A landscape with many peaks, sampled at points; each row gives a point and its height.
A climber steps from a point to the highest of its 2 nearest points, and stops where none of them is higher. Distance is the straight distance between rows; heights are no part of it.
bomos height 253: [  0  17   1 -27  -9  16  27   6   2 -22 -22   2  -4 -29 -11  19   7  22
 -19   5 -45  11  16  36 -27  18 -18 -16  19 -31 -30  13  -7   8   7  14
  12  10   2 -48 -15  20  17   3  17  22 -21   3 -10   3 -25  14  24  -6]
vosar height 366: [ -6  -6  28  19  15  10  -7 -19  27  22  11  19  10  -9  -2  -7  11 -11
  20  27  20  14  -5  -3  15 -18   6  16 -17  22  11 -10  15  23 -19  -9
   9   7   5   2  17 -20  -2  28   2 -47 -22  17   8 -25 -13  14   9   4]
taruf height 604: [ 12  -2 -23 -37   1  -6  19   1 -12 -21   6   5  -3   5   3   2  -3  -7
 -15  -8 -22 -28   0   9  -9  16  12 -21 -11 -13  -1 -11 -14 -11  11  12
   0  -2 -18   5  -7  21  17 -12 -37  26 -22  11 -24  32  -3   0  -6 -11]
luva height 758: [-28  20  22  -7 -24 -27  19  24 -16 -43 -23 -18   1  26   8  25 -16  32
  15  -5  -8 -14 -12  21 -13   6  24 -17  23 -15   6  -6  -4 -14  17 -14
  15   3 -39 -10   3  38  10 -14 -57  22   5  -8 -22  40   9 -27  11 -23]
sep height 244: [-28   5  -4   0   4   8 -31  -3  20  30  17  16  -7 -41   2  -5  31  24
 -15  20  14  28  22 -37 -14  21 -31  18 -18 -25 -21  -8   1  14  26  13
 -14 -14 -33   4 -12 -36  18  35  17 -23   1  -4  -9  -5 -11  25  28  19]
zap height 567: [ 34 -19  26 -11   2  16  49  28  -9 -43 -39  -7   1  12   0  -1 -16 -15
   4   9  -7  11   4  15   4  -6  -5 -11  36  13   1  -2  -1  17 -34   6
  14  16  31 -26   1   3 -12 -17 -10   7 -34  31  -2 -27  -6   3  13  -3]
Burug height 565: [ -1 -29  37 -10  -5 -19 -12 -16  13 -18   6  -2  21  26   0 -34  40   4
  -3  21  55   5   1 -23  35 -33 -15   7  28  25   8 -33 -11  -4 -17 -14
 -17 -30   8   9  23 -56 -16  -6 -14 -35 -21  30   4 -33  23  23 -16  -1]
dul height 431: [ 46 -16 -35  -1  39  -3  -3  -7 -24   7   9  11 -12 -11   8  -8 -13 -50
 -19 -32 -32 -13  -8   9  17  13  26 -15 -27   7  14  -9  20 -13 -14  15
 -20 -13  17  36   7   8   3 -13  10  40  -3   1   1  14  -5  -3 -39  -9]
gil height 292: [ -9  21 -45 -20  -3   8   5   2 -16  -4  -2 -17 -18   2  -3  22  -5  10
 -45 -17 -39 -21  16 -21 -30  26 -18  -7   8 -28  -3  25 -26  -9  29  21
  -1 -12   0 -23 -17  33  -4 -15 -18  38  34 -24  -9  20  18   8   8  -4]
veg height 440: [  9 -28  19   6  41  16   4  12  10   8 -11 -11 -20  15  -2 -13 -39  -9
   4 -10 -13  12   1 -30  -9   3  11  34   7  37  18  17 -16   1 -26   6
  16 -11  19   1  24  26 -15  23  -7 -13  16 -13  35 -25  10 -24   4   2]
tige height 89: [ -1   9  -8   1  12  -3 -42  -2   6  16   1  21 -20   8  -7 -34  11  13
   6  -3  24 -20 -24   0  19 -15 -27  -3  -6  13  43 -21  22 -12  -8 -29
  34  21   8  -7  23  -8  13  -2  13 -19 -14  28  43   7  36  17  10  -7]
peban height 446: [ -4  17  -4  52  -8 -14 -27  -8   4   1   9  -3  16  -4  15  23  -3  19
  31 -10   2 -26 -31  32  11 -19  27  23  -6   5  -4  -5  23 -19  15 -11
 -12   2  -2  21  -8   2  -6  11  39   0  21 -35  25   1  -6 -12  -4  -9]
kapi height 349: [ -7  24 -35   6  11  -4   0 -19 -13  34   4  24  -7 -10 -11   9 -10 -10
  -3 -20 -17  -6   1  52 -19  12 -28 -47 -22 -32   2  21  18   3   7   8
  34  29  -5 -24  15  32  35 -20  -2  21   3   8 -30  35  -7  -9  -5   3]
dinu height 414: [  5 -13   5  11   2  -5  18  -2   9  22   9 -15   7  11  13   6  -9 -11
   8  11  12   5   2 -36   1  -8  13  44  19  31  -9  30 -15  13  -9   9
 -28 -14  16  19 -18 -14 -47  17  13 -26  45 -35   0 -41  11  -5  -8   7]
poku height 462: [  7  19 -26 -11 -13 -35 -35  -6  -1 -18  25   3  14  -8  22  -9  17   4
   0 -20   2 -53 -25   7  20   2  24   2 -16 -10  -2 -28   7 -34  28  -9
 -34  -8 -20  36 -10 -16   5   1   3  12   3 -11   2  31  10  -2 -10 -10]
famel height 123: [ 19  -3  -8 -36  -2  32  -1   7   1 -13   6  12 -15 -25 -29 -24  24   4
 -48   4  -4  12   7   6  21  11 -25  18  11 -18 -14 -33   4   0  -5   2
 -33   8  -2  -7 -26 -47   4 -10  49  -1  -7  18  16 -27  -3  23  -3 -20]
lefin height 665: [-13   8  25  11 -34  -3  37   1  10   0  -2 -10   9 -20  -3  30   4  10
  48  18  -6  10 -13  51  -6 -27  31  15   6  22 -11  14   9   5 -13 -10
  -3  22  16 -21  -8   1   6   1   6 -26 -27   0 -31   0 -52  -3  -4  -2]
gosog height 143: [ 29 -17   9 -31   8  25  -3   4  13 -31  11  23 -16 -35 -15 -26  14 -20
 -36   2  -6   5  -2  -2  20   4   7  22   3   0 -24 -51   0   0 -13   6
 -42  -9  -6  16 -17 -46 -12   6  27 -15  -8  13  11 -24  -9   3 -11 -27]
rep height 398: [ -9 -19  28  21  24   8  -8 -10  23  24  10   5   0   7   3  -6 -15   2
  28  12  14  12 -10 -24  -1 -17  16  32  -8  27  17   6 -11  12 -18  -7
  13  -3   4  11  21  -3  -7  32   1 -44   6  -6  27 -25   4  -4  18  12]
bimup height 220: [-28   3  -5 -24 -19   0 -14   2  16  26  11  -4 -15 -16   1  -6  25  26
  -5  31  25  12  14 -57 -16   4 -26  25  -6  -6 -10  10  -7   3  24  21
 -21 -20 -20   0 -28 -37  14  20  -2 -28   5  -2 -22 -16  -1  28  21  24]
lumef height 314: [-21  24 -22  14   1  -5  -3 -26 -23  29  19  19  14 -12   3  30  -2   2
  -6 -24 -35   5  10  44 -27   8  -3 -36 -23 -47 -24  33  26  14  28   2
  12  10 -13 -22  15  26  32   0   2  17  24  -8 -38  45 -27 -23   5  10]
gisu height 249: [  5  -1  -8  16  29  31   4 -18   1  26  13  17   8 -19  -9   3 -13 -30
 -20  -3 -34  29  24  -6 -21  18  11  -3 -33 -19 -19  34  21  36   6  19
   3 -14  11   6  13   4   4  33   5   5  13 -22 -20   9 -35 -23 -10  12]
Dori height 291: [ 16  16   2   2  12  31  -4  10   0 -25 -21  10 -14 -27 -11  11  -3  16
 -31  -6 -36  10  13  17  -7  13 -18  12  13 -28 -26  -7  -4  -3  -8  18
  -5  13   3 -44  -5   4   0   1  46  32   2  -8  28 -22  -8   3  13 -27]
mibob height 336: [-11 -10  20   6  14   6   4 -13  20  42  10  12  18  -5  -3 -10  22  -9
   0  36  23  28  12 -11  11   6 -22  -5 -13   0  -2   2  19  44  -8  -4
   8  11  -5  -8  12 -35   9  19  -2 -40 -26  18 -14 -19 -13  31   8  18]
betug height 305: [-24  -8  17  26  -2  -3  10 -19  11  47  14   8  42  -2   7   3  26  -8
  13  34  12  45  15  -9  -3  14 -12 -18 -28  -8 -13  24  19  54  12  -8
   4   5 -14   8  11 -27  11  27 -14 -39  -7   1 -31   1 -30   5  13  37]
dav height 606: [-20  -1 -11 -31 -12 -16  -7   1  16 -10  21 -17 -32 -10 -14 -14  -5  26
  22   2  10 -32 -18 -18   2 -31  19  21  -5  40  24 -21  -5 -40   2 -11
   9 -10  11  13 -11  14  21  11   6 -23 -12  -7  27  16   7  -2   4   7]
para height 545: [ 32 -28 -16 -21  14 -13  -6   7 -25   3  -3 -23  10  49   3 -22  22 -20
 -28  -2  24 -18 -11   6  34  -3 -34 -37  22   1  29 -19   5  -9  -5 -13
 -10  10  10   2   1 -27  -8 -59   4  22  -8  26  11 -13  44  40 -27 -10]
lomas height 661: [ -3  10  11  -6 -20  13  22   8   8 -18  -9 -15 -10 -24 -20  26  -7  21
  28  10  -8  -1  -7  40 -17 -32  16  18  19  10 -15   8  -1 -12  -7  -5
   9  18  19 -27 -13  15   2   1  23 -13 -20  -5   5 -15 -33   2   7  -4]
Tir height 636: [ 20 -21  14  -2 -12 -18 -10  -9  10 -24  14  -4  16   2   8 -19  28  -5
  -7  19  34 -11 -11 -11  43 -27   7  14  34  21 -15 -41  -1 -22  -6  -6
 -44 -25   8  22 -26 -57 -34 -13  28 -18  -1   6  12 -37   8  12 -25 -18]
sare height 225: [ 14  -2 -36 -12  10  -2  40   5 -10  56   3 -23  -3   2 -15  12   5 -21
 -31   7 -17   2  13  -3 -13  20 -13  -1   7  -9   0  47   5  21  -4  13
 -16  20  29 -10 -20  -3 -12 -22  17  17  18 -25 -33  -5  -8  32 -29  11]
Silok height 629: [-26   9  17  44  -5  12 -30  -7  -4 -17  -3  10  15   4  17  17 -25  15
  14 -23 -14   1  -5  -3 -31  -3  31  22 -11 -18 -18  22  -2   4  19  -2
   2 -26 -16   8  21  32  -8  29 -14   1  34 -28  13  13 -13 -42  22   2]
tusu height 458: [ 40  -2 -44 -22  25   9 -16   3 -16  -9  10  24 -23 -19  -8 -25   0 -30
 -39 -34 -33 -15  -6  10  22  23   8  -8 -23  -8  12 -35   1 -23  -8   8
 -27  -5  -2  24   9  -1  11 -15  21  40 -14  15  14  22   4   5 -25 -25]
Zenol height 512: [ 25 -33  27  -7   1  11  51  23   1 -22 -25 -32   4  24  -7  10 -18  -2
  16  18   6  12   1  11  11 -22   5   6  41  37   0   9 -11   5 -32   3
   1   8  39 -18  -8  -1 -22  -8   6 -16  -9   5   6 -41  -4   0  -3   2]
zezam height 194: [ 17 -10 -21 -33  20  15  32   9  -2  37  23  -7  -8 -19 -16  -8   5 -50
 -44  17 -26  15  25 -17   2  33  -1  -4 -13  -1  -7  12   8  25 -10  26
 -35   3  10   8 -16 -22  -6  -1  17  14   3 -13 -33 -13 -12  27 -40   8]
bil height 721: [ 23  11   8   7  15  12  -1   1  -8 -22 -16  38   4  -9  12  -6  -2 -22
   3  -9 -11   5  -7  28   0  11  -7 -15 -13 -13  -7  -7  24  17  -6   4
  23  18  -5 -14  17   6  15   6  -9  11 -33  28   2   5 -13  -4  16 -12]
Rov height 359: [ 11  27 -35  19  16   5  -9   2 -10  11   0  -5 -27  -9  -8  15 -25  11
 -11 -35 -36 -26 -12  24  -2   6   5   3  -1   7  16   5  18 -34   0  12
  16   1  30 -12  13  36   8 -16  29  49  24 -34  21  18   8 -12 -18 -23]
Malap height 369: [-30  15  -9   2  -8   0  -3 -10  20  18  29  -8  -8 -24  14   2  -4  -8
   7   4   5  -7  10 -37 -18 -14  22  54 -13  23  -5  26 -12   1  15   4
 -26 -24   0  19 -10  10 -22  40  -2 -32  40 -37 -12  -3  -6 -13   3  23]
lanil height 725: [  2 -13  25  16 -26   0 -21 -16  19 -43  -2  -1   4   7  -3 -10  18  16
  19  12  56  10 -19   9  28 -43   8  13  39   6 -12 -44 -19 -32  -8 -23
  -9 -16  -9   8 -27 -40 -31  -6  38 -37 -20  22  36 -27   4  14  -5 -18]
Tuno height 719: [-30  -7  49  20 -39 -11 -22   1  19 -31 -23  -6  29  27  19  -6   8  40
  31  24  60  16   1 -25   7  -5  -5  -1  19   0  -9 -17 -46   1  -7 -10
   9  -6 -20  -3  -5 -17 -12   0 -20 -24  -5  14   9 -14  22  -2  23  13]
Vivod height 479: [ -7   5  10  17 -19 -12  -9  11   4 -25 -12  -8  23  13  25   9  -8  21
   8  -3  18 -19  -3 -24   3   6  14  11  14 -11 -23  -2 -29  -9  15  11
 -23  -8 -11  13 -11  -5 -30   2  -4   8  29 -30   8  -4  19 -15   8  -7]
povo height 426: [-11   8  16  23 -34 -16 -48  -5  10 -33  -2  10  28 -19  27   9  14  13
   8   2  32 -11   0 -24   2   2  11  18   4 -30 -35 -32 -37 -13  25   7
 -42 -22 -38  32 -29 -31 -40  19  14   5  20 -16   7  -9   6 -13  13  -4]
sev height 142: [  4  -4 -30 -58  -1  19  -2  12 -22  -5 -12  -6 -21  16 -27 -23  20  11
 -32  -8  -3 -14  14 -11   9   7 -40 -27  12 -18  24  -7 -10  -3   0   0
   0   2  -5  -4 -26 -15  18 -28  -1  18 -19  34  10  -3  30  35   4  13]
gibab height 167: [ 24 -18  -7 -38  26  25  17  16  13   8  34  -1 -35 -36 -33 -28  -4 -50
 -43  13 -19  12  17 -15  22  18  10  30 -10  29  -2 -28  11   4 -29  10
 -34  -7   6  14 -12 -29  -4  13  30  -1   3  -5  -6 -24 -12   8 -38  -6]
Kosu height 855: [-16   8  36  24 -31 -22  27  26 -18 -53 -31 -22  11  23  20  35 -22  30
  36 -17   8   1 -16  22  -5  -2  43  -5  27  15   3  -8   3  -9  -5 -17
  11  -7 -22   8   8  35   3  -7 -57  13   6  -8 -17  24   2 -39   5 -26]
gire height 278: [-36   6   7  10  -4 -11 -10 -14  12  29  19  17  27 -22  13   6  26  13
   9  15   2  29  18  -9 -16  18 -11 -15 -31 -25 -24  13  12  29  31   1
  -2  -4 -34   6   5 -15  21  30 -10 -21   4  -1 -26  26 -36   1  27  34]
dagu height 496: [ 30 -27 -16  -6  33 -12  -3  -1 -21  26  -1  -9  -7  28   0 -26   7 -32
 -24  -6   7 -14 -17 -10  18   6 -17 -28  -1  10  35 -12  10   0 -13  -3
  -4  13  13  12  10  -5  -7 -39   7  25  -2  16  22  -1  32  24 -29  -6]
nom height 181: [ -4  -4 -19 -27 -11 -34  -2  -3 -11   4   2 -11  16  25  24 -11   6 -10
 -12  -3  18 -18   9 -57   1  21 -12 -18 -14 -16   2  -1 -33   3  24  13
 -12 -20 -32  25  -3 -11   0  -8 -66   2   8   4 -26  20  31  -3   9  14]
Bup height 201: [-23   8 -14 -41 -25 -14   2   6  -2  12   5 -15 -10   9   9  -6  17  20
  -8  18  16 -12  11 -66 -17   4 -23  12  -5  -5   4  23 -16  -4  31  21
 -18 -23 -19   7 -23 -17  14   6 -36  -9  10   1 -37  -1  17  21  23  28]
tamup height 544: [  7 -21   7 -36   4   6   1   4  13 -17   9 -21 -38  -6 -26 -22  -5   5
  10   6  12  -1  -4 -22  21 -39   9  26  14  48  17 -25  -5 -31 -18  -8
   1 -13  18  10 -17  -9  -5  10  26 -36 -10   9  48 -30   7   0  -4   3]
natu height 550: [-39  12   9  13 -51 -27  11  20  -3  -7 -21 -31  27  31  15  25   5  49
   9   9  27   0   3 -18 -11  13 -11  -2  30 -20 -13  24 -26   1  25 -10
  -7   9 -17 -13 -23  -1 -15 -15 -31  -3  28 -25 -19   6  17  -1  17   8]
zonu height 465: [ 10 -37  38 -10  -1   0  33   7  15   1  -4 -27   9  23  -4  -6  -8  -7
  15  31  26  18   7 -25  16 -22   7  18  36  43  -5   3 -29   7 -32   5
 -11 -14  24  -1 -13 -19 -36   0  -1 -34   8  -5   0 -50   9   2  -2  11]
Dazum height 760: [  1   5   0  -1   1  11  31  15  -4  -4 -16 -19 -21   0 -13  27 -21  16
  23 -10 -20 -15  -9  35 -21 -12  10  12  16  27  13  21  15 -16 -11  -2
  34  19  31 -22  14  44  13  -7   4  -1 -12  -7   2   0 -16  -6   4  -7]
tumug height 750: [ -6  -7  41  43 -41  -6  24  -5  16 -11   2 -13  20 -11  10  32  -2   2
  65  14  13  26 -20  38  11 -40  38  20  11  45  -8  -1  -6   4 -23 -19
  -1   1   2  -4 -10  -7 -17  -1   2 -37 -27   2 -15 -17 -42 -14  -8  -9]
vope height 328: [ -3  11  15  21   0  30 -16   1  15 -20 -11   8  -4 -34  -6  23  -2  23
 -11   6 -19  23  13   4 -19  -3  -6  32  13 -23 -40  -5 -19  -3   0  17
 -11   2  -9 -30 -14  -3 -22  17  48   4  14 -19  30 -31 -17   2  21 -21]
Kigo height 185: [ 29 -28  -1  -8   9 -21   6  -7 -16 -13  -7   0  31  21  23 -12  -8 -42
  -9  -9   4  -3   9 -31  12  16  11 -36 -24  -5  -8 -16 -26  14   1  14
  -9 -21 -13  37  17  -4  -8  -6 -64  13  -6  15 -22  14  11 -29  -7   2]
Maviv height 103: [-10  16 -10   2   4   9 -25   5  -1  23  -8  -4 -16  22 -15 -12   9  34
  11   8  21 -17 -14   3   7 -11 -36  -2  12  -4  26   1  10  -8   0 -15
  31  32  11 -23   1  -6  10 -14  24  -8  -3  10  34 -11  23  19  17   1]
sib height 711: [  5   6  28  13 -20 -18 -12   8   7 -32 -25  14  34  37  19 -14  17   2
  11  20  38   9  -4  26  34 -14 -37 -34  22   0   4  -5   9   7  -7 -37
  27  26   9 -27  18 -22  -7 -22 -20 -12 -30  38  -1 -12  28  29  13  -4]
palog height 284: [ -3  16 -11  26  17  15 -10 -35 -15   9  14  30  16 -14   3  22  -6 -17
   5 -14 -30  34  11  28 -35   9   2 -29 -38 -44 -20  35  45  26  19   1
  22  -9  -6  -2  27  18  30  18   3   8  12  -2 -24  33 -39 -43  10  19]
Fezi height 488: [  6 -24   1 -28  28   0  -1  17   4  26  13 -29 -47   9 -32 -20 -19  -9
  -2   2  -1  17   5 -40   6  -3  -3  41   1  58  43   3  -7 -21 -32  -4
   1  -7  24  10   6  13  -6  10  21 -11  18 -11  46 -22  24   1 -15  21]
mot height 523: [ 16  15 -43 -30   4  -9 -28   2  -8 -15  16   7  -8 -15  11 -15   2  -7
 -38 -24 -30 -35   0 -26   3  24   6   1 -18 -25   2 -18 -18 -21  20  18
 -31 -16 -19  24 -10  -2   0   4  -9  32   7  -6   1  22  17   2  -7 -10]
Ralir height 735: [  2  -5  17  34   0 -14   5  13 -14 -46 -23  -8   5  14  25  27 -41  10
  22 -36  -5 -12 -17   8  -9  -2  43  18  16  16  -6   2   4  -8  -2   9
   7 -31  -3  23  17  35 -12  13 -33  15  21 -32  11   7   4 -46   7 -16]
Zet height 205: [ 16 -16  -9  -3  14 -11  18 -10  -9  15  14  -2  18  17  13 -10  -7 -38
  -4  -1  -7  -9   3 -29   4   2  21  -1 -27  15   1  14   5  16   3   6
 -18 -21   6  36   4  -5 -14  14 -32   1   8 -13 -24  13  -9 -17 -18  12]
Pifer height 168: [ -9  14 -42 -39  11  21  -1   4  -7  39  10   7 -34 -13 -30 -21  10   3
 -32   3 -13   3  26 -22 -13  20 -35 -10 -18 -16  16   6  -9  -1  -3  12
   7   2  -1 -13  -1  -2  30 -10   9  18  -3   9  -6  11  11  30  -5   8]
Pivot height 423: [ 11  11 -18  25   8 -28 -46  -1   0 -13   2  -6  16   8  24 -11   3  15
   3 -15  12 -42 -35   9  31  -3  14  -3  -1   2   5 -32  16 -28  19  -8
 -21  -2  -5  30  -7 -17  -3  -6  24  13   6 -24  42   4  26  -3 -11 -20]
bunan height 637: [  2  10  29   8 -13 -12  -9   2   0 -34 -22  37  26  -2  29   3   3  -4
  17  -3   4  20   0  25   0  18 -11 -32  -9 -28 -21  -6   9  14  12 -12
  22  17 -41 -11  13  11  14  10 -25  11 -25  24  -8  17  -8 -13  29  -2]
bip height 335: [-24  23 -12  -2 -16   0  14 -15  12   9  38   4   2 -36   3  20   1 -15
   6  -7 -19 -15  11   3 -18 -14  42  34 -31  18 -15  24  17  -9  12   1
 -25 -13  11  14  -2  20  -1  32   7 -16  30 -36 -39  20 -37 -24  -9  16]
Nepe height 122: [ -1  -6  -9 -34   3  21 -11  21 -24  16 -22 -20 -29  36 -32 -25  17  20
 -15   1  13 -12   8 -25  15 -16 -50 -13  25  -8  47   1   4   0  -4  -6
  20  13   7  -8 -19 -14  12 -29  10   8  -4  33  30 -23  43  31   9  26]
toz height 560: [-22  17  41  55 -24 -15 -12   8 -11 -20 -26  14  35  17  27  26  -9  13
  45  -6  16  23 -12  40  -4   0   5 -17   4 -16  -6  10  15  21   5 -25
  22  22 -32  -8  22  11   5   3 -21  -1   2   4  -7  16 -10 -29  22  -2]
dofur height 432: [ 18 -20 -14   9  49  14  16  -3 -20  61  -4   8 -24   4 -18 -15  -5 -50
 -15   0  -8  20  -1   5  -4  12 -21 -31 -17  -7  29  19  16  22 -24   1
  19  36  24  -8  14  17  -2 -37   2  26   5  24   0   1  13  17 -39  12]
setu height 674: [-12  15  10 -43 -33 -19  23  10 -11 -46  -1  -5   3   5   1  19   2  20
   4  -3 -17 -26  -6  17 -10   8  25 -17   7 -11  -5 -11 -13 -18  16  -5
  -6   2 -36  -8 -14  21  22  -2 -40  22 -19  10 -29  39  -9  -3  10 -16]
vemi height 227: [ -8  10  -2 -33   5  28  43   4  14   1  -4   6 -16 -37 -20   6  -2  -6
 -26   5 -47  25  30  28 -31  27  -5 -14  -5 -14 -25  19  -1  20  -3  26
  18  -1  13 -42   5  29  32   8   1   9 -25   5 -32  10 -41  12  12   3]
saza height 627: [ 27  -8  14   1  -9  -9  -6   7  -4 -26 -21  -5  35  33  11 -13  26   3
  -6   9  35  -7  -6  22  40  -7 -28 -22  35 -10  -5 -21   5  -5  -4 -19
  -9  18   9 -17   4 -41 -13 -33   9   4 -18  21  10 -23  26  23  -7 -19]
pomi height 647: [ 32   0  -4  -1  22  13  16  14 -18 -23 -27  23 -15  10   9  -7 -13 -33
  -4  -8 -13  -1 -10  32   4   5 -19 -32   5   1  11  -2  21   8 -19   5
  34  25  17 -18  13  19   7 -27 -14  22 -37  44   0   1   6   7   5 -14]
lisib height 664: [-22  10  -5 -20  -7  -8   5   5   7   4  13 -13 -34   2 -16   0 -18  26
  26  -9  -4 -35 -15   8 -12 -20  13   5  -8  37  34  -4  13 -39  -3 -10
  32  11  18   0  15  43  33  -2   1 -12  -6  -8  17  23   3 -10   5   6]
rapo height 388: [  7  -7 -30  18  33   0   3 -21 -18  61   4  11  -4   5 -13  -5 -13 -30
  -2  -8  -8   1  -1  18 -16   8 -22 -40 -25 -20  13  27  12  21   4   3
  29  31  17  -4  10  21  12 -21  -6  15  11   5 -20  23   4  -5 -27  12]
leba height 224: [ 16  -9 -21   0  24  12  20 -18  -9  16  17  -3   9  -4   1   0 -19 -53
 -19 -12 -30  11  17 -18 -22  14  30   3 -34   2 -13  40  18  24   8  14
 -16 -27  15  35   3  14 -12  25 -19  10  22 -24 -37  18 -25 -30 -22  16]
geri height 839: [ -9 -13  45  31 -40  -5  -1 -15  31 -29   5   2  13 -10   5   7   6   1
  56  24  36  26 -13  21  17 -48  33  14  16  35  -9 -35 -19 -14 -18 -22
   1 -15 -15   5 -10 -11 -29   6   9 -42 -40  21   2 -21 -26  -3  -2 -15]
lide height 626: [-26  -9  35  23 -54 -35  12   8   5 -19 -14 -37  39  42  21   7  12  35
  24  12  42   6   7 -29  14   1   9 -20  18  19   1   6 -37   4 -11 -24
  -5  -3   0   3  -2 -14 -15 -18 -58 -16  11  -8 -29  -1  18 -18  -2   5]
Sabid height 197: [  1  -5 -25 -33  30  25  17  -1   5   9   5  25 -25 -25 -14 -21  -4 -28
 -42   2 -37  25  29  -9 -13  45 -23 -29 -27 -27  -9   1 -11  22   0  28
  13   1  -7  -7   8  18  29  -3 -12  21 -21  31 -14  15 -10  16   0   2]
nozez height 377: [-12   5  22  33 -14   7 -49  -6  22 -31  -8  28   6 -36   5  10   0  22
   5   7  17  19   3   0 -14  -5   8  27   8 -41 -36 -35 -28 -10  15   4
 -18 -12 -45   7 -25 -13 -30  29  43  -2   1  -3  35  -9  -7  -5  27 -18]
nurar height 390: [ 27  -1 -42  33  37   6   0  -9 -30   8  -2  -1 -21   3   4  15 -34 -21
 -12 -47 -34 -20 -12  22  -8   9  13 -10 -11   4  18  18  26 -13   0  13
  15  -9  22  13  15  42   1 -21   5  52  19 -22   4  22   4 -27 -31 -13]
lono height 327: [-13  36 -38 -17  -7  14  -9   4  -7  11   6 -17 -26 -13 -21  17 -10  27
 -21 -18 -34 -29   9  -1 -17   1  -6  11  -1  -4  10   8  -6 -34   9   3
  11  -5  21 -24  -1  35   9 -11  17  38  27 -30  13  19  12   3  -2  -8]
Refe height 553: [-38   0  26  26   2  11 -12  -4   7  13   0  10  -7  10   5   8 -25  24
  31 -14  -3   1  -3  -4 -35  -7  17  21  -7   3   7  24  -5  13   9  -9
  38   0  -8 -10  39  48  14  22 -27 -26  16  -7   9  16 -13 -32  30   9]
Tol height 57: [ 13  13 -26  11  36   3 -15  -5   1  69  25  18 -18 -20 -34 -19  -2 -16
  -4 -10  -8   4   6  -8  14   7  -3  13 -33   7  40  -5  23 -14 -26  -4
  15  11  26   8  32  -1  17   5  39  14  10  -8  19   9  11   3 -32   8]
koven height 263: [  6  -3 -45 -25  -3  -6  27   6 -19  12 -10 -23  -2  13  -2  18   3   0
 -48  -2 -23  -5  24 -14 -22  32 -30 -21  16 -37  -9  32 -29  10  22  22
 -11   5   5 -16 -28   9 -10 -26 -14  31  19 -10 -25   3  15  22   1   4]
ruris height 75: [ 11   7 -11  36  31 -10 -30 -25  -2  58  16  20   0  16  -3 -22   7 -14
  16  -2  20 -11 -22  14  17 -12 -14 -16 -29  10  40   0  39   4 -14 -20
  33  25  13   4  38  -1   9   0  17 -13  -2  11  19  11  18   2 -13   7]
nagu height 829: [-24  -2  46 -21 -37  -6  -7   5  19 -42 -19  12  18  14   2 -14  26  24
  19  22  42   7  -1  -4  10 -18 -14 -12  17   4  -4 -21 -15   3   2 -32
  14  -1 -12 -11  -7 -16   3   0 -26 -25 -39  43   3  -2  11  15  19   8]
dor height 489: [-12  18  15  67 -10  -2 -20  -5  -1   1  -6  -1  17   9  14  34 -13  24
  49 -15   3  -6 -31  59  -2 -21  22  15   7   0  -1   8  26  -1  10 -15
  12  17  -1   1  10  15   2   0  21  -4  12 -21  15  -5 -16 -16  10 -12]

Call two points neighbours if one is among the 2 nearest of the other. Go from one point of each pair to the other, from neighbour to neighbour, staying as high as possible. Name the lowest point that can't be avoided.
bil / Kosu -> Pivot
geri / mot -> rep
Dazum / geri -> lomas

For each start below, name the point where the climber stops.
Nepe -> nagu
dinu -> bil
Fezi -> Dazum
sep -> Dazum
peban -> bil
sare -> mot
bomos -> nagu
gisu -> nagu
Tol -> nagu
